Points on a hilly landscape, in no order, each with its height.
From any point a ball takes the steepest step (drop divided by distance) to one of its 4 nearest points. It stops when none of these is lower. Distance is the straight distance between rows; heights are no part of it.
k_56: [ 18  -6 -14 -13   8  -9  10  -3 -34 -12  -8  15 -17  12  -4  16 -36   7
  20   3  15   5]  height 425
k_286: [-10   3  17   3  -3  16  -6  11  24  11 -13  -6   7 -18  11  -7  16   6
 -13   2 -14   1]  height 593
k_941: [ -1  -9 -13   9  -3  -5  10 -12 -10   0  -3   7   9  -1 -16  11   4 -16
 -17  -8 -11  -5]  height 371
k_381: [-25  24 -23  -4   3  -8   4   1 -12   3   7   9  26   7   0 -17 -18 -19
 -22  -3  14  -4]  height 464
k_957: [ -9   1 -22   6  11 -17  15  -8  -9  -8   0  -5   9  28 -13  -8   0 -11
 -11  -1   5 -10]  height 832
k_309: [ -3   5  12  -6  -7  -8 -11  39   7   3  24 -22  -8  24  16 -22  -6  21
  27  18  13   7]  height 461
k_905: [  2 -10   5  -5   9  -5   7  -1 -10  -6  -7   1 -13  12  -1   0 -14  16
  33   3  12  13]  height 351
k_513: [-14   5   6 -11  -3  -2  -3  -5 -10 -13   2  20  -3 -14  11  -8 -27  -3
  -8  -5  -8 -10]  height 116
k_371: [-13  28  -2   3  -2  22 -30   1  17  20  -7  -6  23 -25   3  -1   0 -13
 -30   4   3  -3]  height 436
k_275: [-5 -2 11 -1 -3  2  3 -3 17 20  0 -7 -3  1  6 -2 22  1  2 -3  1  0]  height 640
k_284: [ 18   2   7   4   2   2   5  -5   2   0  -4   0  21   2   1  19  16   5
 -12 -16 -14  18]  height 582
k_567: [ 17 -19 -10   8  19 -10  17 -23   7  -1  -4 -18  -7  10 -21  26  29   2
  15   1   8   2]  height 570
k_722: [  1  13  12   2 -13   7 -10  12  -2  -7   6  18  13  -2   2  17 -10  11
 -14 -14 -18  14]  height 263
k_410: [ -7   3  -2   5   6   1   5  -3   4   2   5  -9  17   8 -10   3  14 -12
 -15   2  -5   1]  height 427
k_216: [  3 -27 -11   9   7   0  13 -26   1  -1   9 -10 -27 -15 -16  13  31  -2
  15  -4  -3 -21]  height 415
k_341: [-25  10 -15  -6   0 -11   4  -6   1  -3   9  -3   3  -2  -1 -27   4 -31
 -17   5  10 -25]  height 324
k_231: [  7   8  14  -1  -5   2 -11  18   4  -4  11   0   6   9  12  -2  -5  22
  14   0  -5  12]  height 260
k_130: [  4 -12  14  -6  -5   5  -9  17  -5  -8  21  14 -26 -14  11  -9 -26  26
  48  12  23  22]  height 443
k_615: [ 11  -7  20  -1  -2   4 -13  10   5  -2  11   5   1   2   9  11   3  33
  26  -1   5  26]  height 115
k_416: [  5  20  -6   8   1   1  -1   7   1   7  -9  -7  31  22  -1   8   3  -5
 -22  -7   2   7]  height 619
k_58: [-10   5  10  -6  -4  -1  -8  26  14  11   6  -4  -3  -4  21 -34  -2   0
   4  14  -1  -5]  height 362
k_875: [ 14   5  -2   4  -2   4   8  -4 -24 -14 -14  18   3  -6  -7  24 -26  -2
  -3 -17 -15   5]  height 253
k_519: [  6   4  -4   2 -10  10 -10 -13   0  -5 -11  25  21 -23  -7  29  -5  -9
 -38 -13 -26   0]  height 373
k_789: [ -7  27  10   7  -4  17 -28  34   4  18  -2 -17  29   3  16  -6   1  -1
  -7  15  10   8]  height 733
k_712: [  8 -10  -1 -17   6 -22   4   8 -35 -24  -1  15 -41   7  -5 -10 -43  15
  30  15  22   8]  height 343
k_764: [ -6 -14  -5  -4  11 -20  22  -4  -5  -9   0 -16 -16  39  -9 -13  -2  -9
   8   2  19  -6]  height 875
k_900: [ -4  -4   0   2  -4   4 -11 -14   9   5  -3  10  14 -23   6  -5   2 -10
 -23  -5 -12  -7]  height 211
k_35: [ 11   9   2   5   0  -3  -3  12  -2   5   0 -13  21  22  -2  20  15   1
  -7 -15   2  16]  height 702
k_189: [-10  24   8   9  -2  24 -20   9  23  29  -5 -20  21 -25   8  -2  15 -14
 -29   7   1   5]  height 639
k_476: [  7  -6   5 -11  -2   2  10  -7  -4  -1  -4  13  -6  -4  -4   3  -9   0
   6  -6  -2   4]  height 139
k_617: [ 17  -5  21   3  -3   6  -9  14  19  18  -1 -18  -3   6  10   5  14  23
  29  -2   2  17]  height 487
k_686: [ 14  12  22   8 -12   9 -16  13   5  -2  -2   5  25  -4   7  24   2  34
 -13   0 -12  23]  height 402
k_563: [ -3  19  12   3  -3  14 -14   1  12   4  -5   5  29 -11   0   8  11  -3
 -30  -5 -13   8]  height 110
k_196: [  0  33  -2   5   3  13 -25  16  10  22  -6 -13  34   3  -2  -1   7 -13
 -25   1   7  13]  height 625
k_300: [ -3  -8   0   2   4   2   8   1   5   4  -7  -2  -9  12   5 -11   8  -1
  15  -2   9   3]  height 423
k_495: [ 18  -9 -11   1   5  -6  10 -21  -9  -6  -1  -2   5  -5 -19  23  10  -7
 -13 -16 -12  -9]  height 240
k_729: [ -5  22 -13  11  10   1  -5  -4   5   3 -10 -19  40   7 -12  23  19 -18
 -41  -3   1   9]  height 766
k_606: [  2 -19   1 -14   0  -1  10  -8   1  -8  -1  15 -46 -19   4 -29  -8  -3
  17  10  -2 -13]  height 145
k_897: [-12  30   7  -6  -5  -1 -13  29 -11   0  13   8  17  10  15 -21 -20  11
   3   4   1   4]  height 170
k_602: [ 22 -22  27   8   5  14 -13  -4   8  -2 -12  -1 -16 -23   1  27   5  38
  30   3  -3  30]  height 692
k_141: [ -2   8  13   4  -7  -2 -13  27   7   6   9 -17  11  23  10  -8   9  22
  18   2   6  15]  height 406
k_757: [ -4 -15 -23   1   6 -16  24 -16 -10 -17   6   6 -42  16 -15 -20  -9 -10
  12  12  15 -22]  height 360
k_784: [  6  -8  17  -2  -6  10   5 -15  13   8 -12   1   2 -24   4  14  19  14
 -15  -1 -29   2]  height 665
k_24: [ 22 -21   9   5   8   3  16 -17 -10  -2 -14   8 -19  -9 -10  24   7   4
  11 -10  -2  -3]  height 216
k_831: [ -8  26 -25  -2   4 -14   3  15  -6   3  -2  -8  24  29  -4 -14 -13 -14
 -23   4  17   4]  height 563
k_821: [ -9   8  -1  -7  -4  -7   1  -2   3  -3  -3  10  15   0   4 -15  -9 -13
 -14  -6  -4   1]  height 59
k_13: [-18   7   0   1  -2   4  -7 -12   2   2  -1  17  23 -18  -3   6  -6 -14
 -27  -5 -13  -1]  height 197
k_81: [  3 -11  -7 -11  -7  -8  12   5 -15 -19   7  13 -29   3   0 -11 -28   5
  16   3   7  -9]  height 255
k_383: [21 -8 14  1  3  4  2 -6  5  4 -7  2  0  4  0 16 12 17 11 -9 -3 20]  height 388
k_409: [ -5   5   1 -17 -10  -6   4  10 -23 -15  11  24 -10  11   8  -4 -40  13
  12  -5   0  -3]  height 179
k_687: [ -3  15  14  -1 -16  10 -16  20  -2  -8  17  19  15  -8  22  -1 -13  22
   3   2 -19   6]  height 309
k_90: [ -4   3   0  -5  -6   6  -2  -7 -12  -9  -2  17  20  -3  -7  15  -7  -7
 -25  -9  -9   2]  height 264
k_910: [ -5  16   0   1 -14  -4  -9  19 -17 -16  17  16  16  14   6  -5 -29  15
   1   3  -2   6]  height 107
k_639: [  1  -2  -8   4   5 -14  10  -1  -7  -2  -7  -3  21  22 -10   7  -8   0
  -3 -12   1  11]  height 721
k_481: [  7 -25 -24  11   7  -7  15 -24 -12  -5   8  -6 -19  -8 -14  16  15  -9
   5  -5   4 -33]  height 245
k_54: [  2 -14 -11 -15   6 -14  13   1   1  -6   3  -5 -31  12   3 -20  -9   7
  27   9  19  -2]  height 68
k_283: [-16  15   4  -4  -5   1 -18  30  -1  16   4 -18   5  21  15 -27   0  -6
   4  14   5   9]  height 470
k_692: [-15 -10 -16   3   1 -12   9 -13   7  -4  19   0 -11   0  -4 -17   5 -22
 -12  11   1 -27]  height 433
k_265: [-23  22 -36  10   8  -9 -16 -17   4  10   8 -17  18  -7  -1 -14 -10 -25
 -30   9  26 -23]  height 531
k_407: [-12   8 -21 -11   0 -22  14   2 -12 -19   1  11  -7  20  -9 -21 -29 -18
  -5  -3   6  -4]  height 422
k_851: [  7  27   8   6 -10  11 -26  28   7   0  -5  -5  36   6   7  20  16  11
 -21   1 -13  21]  height 581
k_720: [ 23 -16  21   0   1  11  -5  -8  -4  -7 -17   9 -21 -29  -1  25  -1  20
  23   4   4  16]  height 597
k_57: [  5 -12  -7   1   3   2   6 -18  -6   2 -14   9  -5 -12  -7  11   3 -11
  -6  -8 -20 -17]  height 256
k_973: [ -7  16  -1   3  -3 -10   1  24  -6   3   5 -10  14  40   8 -12  -4   0
   6   5   3  13]  height 561
k_961: [ -1 -11  23 -12  -8  -3  -2   6  18  10  -2   6 -29 -22  19 -19   3   6
  24   8  -4  -4]  height 142
k_66: [ -6  -1  -4  12   3   3  -2 -18   7  -3  -2   5  21 -23  -9  16  12  -6
 -39  -9 -16  -7]  height 366
k_678: [-12   3   1  -5   9  -4   5  13   6  21  -7 -18   8  15   3 -14  12 -11
  -1   8   9  -5]  height 396
k_998: [ 11 -14 -12   9   7   0  12 -31 -15 -10   2   7  -3 -19 -10  27  11  -5
 -21 -11 -13 -25]  height 69
k_620: [  8 -16  14   4   2   6   4  -6  21  10  -7 -12   1 -13   3   9  38  -1
  -6  -4 -13   4]  height 828
k_279: [ 11 -19 -10  -6  11  -7  22 -13  -8  -3  -7   1 -18  12 -16   7  -1   0
  15   0  11  -3]  height 298
k_226: [ 15  -8  15   5  -4  11   1  -8   4  -3  -9   7   4  -9  -2  22   2   5
  -1 -13 -26  10]  height 557
k_251: [  5   8   5  -5 -10  -6  -3  13 -16 -12   6  11   3  10   9   0 -20  15
  21 -10  -4   5]  height 180
k_356: [  2  -7  21 -10 -11  -4   1  19  14  -2   9  -1 -26   0  19 -27   1  12
  26  11   6   3]  height 250
k_845: [-10  15 -24  15   9   0 -22 -24  14  10  -1 -23  27 -13  -6   7  13 -24
 -42   1   6 -19]  height 773
k_514: [  0  11   5   5   0  11  -8  10  19  18  -7 -21  24  -4  -7   8  25 -12
 -28   2  -7  -2]  height 539
k_865: [ -4   1  14  -8  -9   4  -7  17  -1  -8   9  14  -4 -10  21 -11 -24  18
  15  -1  -8  -1]  height 248
k_724: [ -9  10 -14  -7  -1  10   2  -5 -27 -16   0  33  15  -5  -2   5 -26  -7
 -15 -11 -11  -3]  height 181
k_235: [ 17   9  13   7   2   3 -13  14  13   9 -12 -21  13   8   1  18  23  11
   0 -10  -6  19]  height 768
k_361: [  5  -7  10  -9  -2  -5   1  13  -5 -12   7  -6 -14  12  -1 -12  -8  20
  27  17  16  17]  height 315
k_488: [ -7   7  28  -1 -12  16 -15  10  15   2  -2  12  12 -18  22   6   5  17
  -3  -4 -29   8]  height 432
k_669: [  4 -24  22   2   2  23  -1 -15   6   3 -13  12 -27 -35   1   6   7  12
  15  -1 -16  -2]  height 510
k_121: [ -9 -21  -7   1  -3  -4  17  -3  17   0   5 -15 -34   0   0 -29  16 -15
  21   8   5 -22]  height 765
k_263: [ -1 -10   0  -7   9 -10   9  14  10  10  -1 -29 -18  27  -2 -28   7  -2
  24  11  24   6]  height 70
k_230: [-12 -14 -13  -3   1  -9  13 -12  15  -1   2 -12 -18  11  -7 -14  13 -11
  15   4  10 -15]  height 666
k_212: [ 24  -3  -6   1  -2   5   8 -16 -17  -8  -7  13  15   7 -12  36  -8   3
  -3 -19 -19   8]  height 329
k_370: [ 15 -29  -1  10  10  20   5 -26  -3  -2 -14   7 -28 -33 -14  21  24   5
   7  -9  -6 -14]  height 391
k_756: [ -6  -9   7   0   0   2   8  -1  24  13   8 -15 -20  -3   8 -22  29 -14
   9   8   4 -10]  height 777
k_536: [  0  -8  13 -12  -9   0   2  -2   2  -2   1  16 -19 -19   8 -12  -9  -4
   8  -1  -3   1]  height 19
k_804: [ -3   7  14   2 -10  -5  -8  27 -10 -11  20   0  -8   5   9 -12 -17  34
  27  14   7   3]  height 353
k_408: [ -3  28   2   0  -9   8 -13  10 -10  -2   8   9  28   1  10   0 -13   7
 -14  -3  -4  15]  height 185
k_987: [ -1   3  -6  -8   1 -11   9   8  -5 -11   5   4 -13  25   5 -20 -17  -1
  14   7   9   7]  height 293
k_736: [ 15 -14   6 -11  14  -1  11  -7 -31 -13 -15  15 -42  -7  -9   2 -22   4
  32  11  25  15]  height 428
k_151: [ 17 -18  -6   1  18   6  18 -24 -19  -8  -5   7 -27 -13 -10  14  -3  -3
  10   1   4 -17]  height 35
k_317: [ -9  27  -8  -5   1  -8  -2   9  -7  -2  -6  -1  36   9  -5   4 -17 -15
 -20  -6   5   6]  height 543
k_599: [-15  23 -10   3  -4  11 -25  10  12  32  -4 -19   9 -10   2 -31  -9 -30
 -15  14  23  -8]  height 478
k_146: [-14   5  -9  -1   7  -6  -1  -2  13  11  -1 -11  13   8  -3 -17   5 -22
 -14   9   6 -10]  height 78
k_185: [-25  20 -14  -4  -6  -6  -9   4   9  11   7  -3   9  -9   9 -25 -16 -22
 -18  12  16  -7]  height 399
k_591: [ -8 -10 -17  15   4  -2   3 -24   3   7   5  -1   5  -8 -17  19  23 -15
 -13  -3 -12 -24]  height 375
k_350: [  6 -21   7   2   2   6   4 -11  10   5 -14  -1 -21  -1 -10  13  17  16
  19  -4  -3   6]  height 73
k_582: [  8 -17  -2  -6  -1   8  13 -14  11   4  -1   5 -31  -7   1  -6   9  -5
  14  -3   0 -16]  height 289
k_731: [ -5 -19 -20   0  -1  -5   4 -17 -11  -1   7   5 -15 -10  -4  -2   1 -12
  -9  -6  -3 -25]  height 365
k_366: [ 11 -20 -21  18  11 -11  19 -28  -8 -12   9 -12 -11  13 -21  26  24  -4
   6  -3   6 -16]  height 395
k_977: [-10 -16 -21  14   9 -15  13 -17  -1  -7  13 -23 -18  11  -9  -6  27 -12
  12   3   5 -29]  height 605

Call two points neighbours if one is among the 4 nearest of the other. Go from one point of each pair to the other, from neighbour to neighbour, staying as low as possible. Name the highest point that can't be avoided.
k_910, k_54 -> k_81
k_536, k_563 -> k_13
k_615, k_54 -> k_231
k_998, k_821 -> k_57
k_151, k_350 -> k_24
k_821, k_536 -> k_513
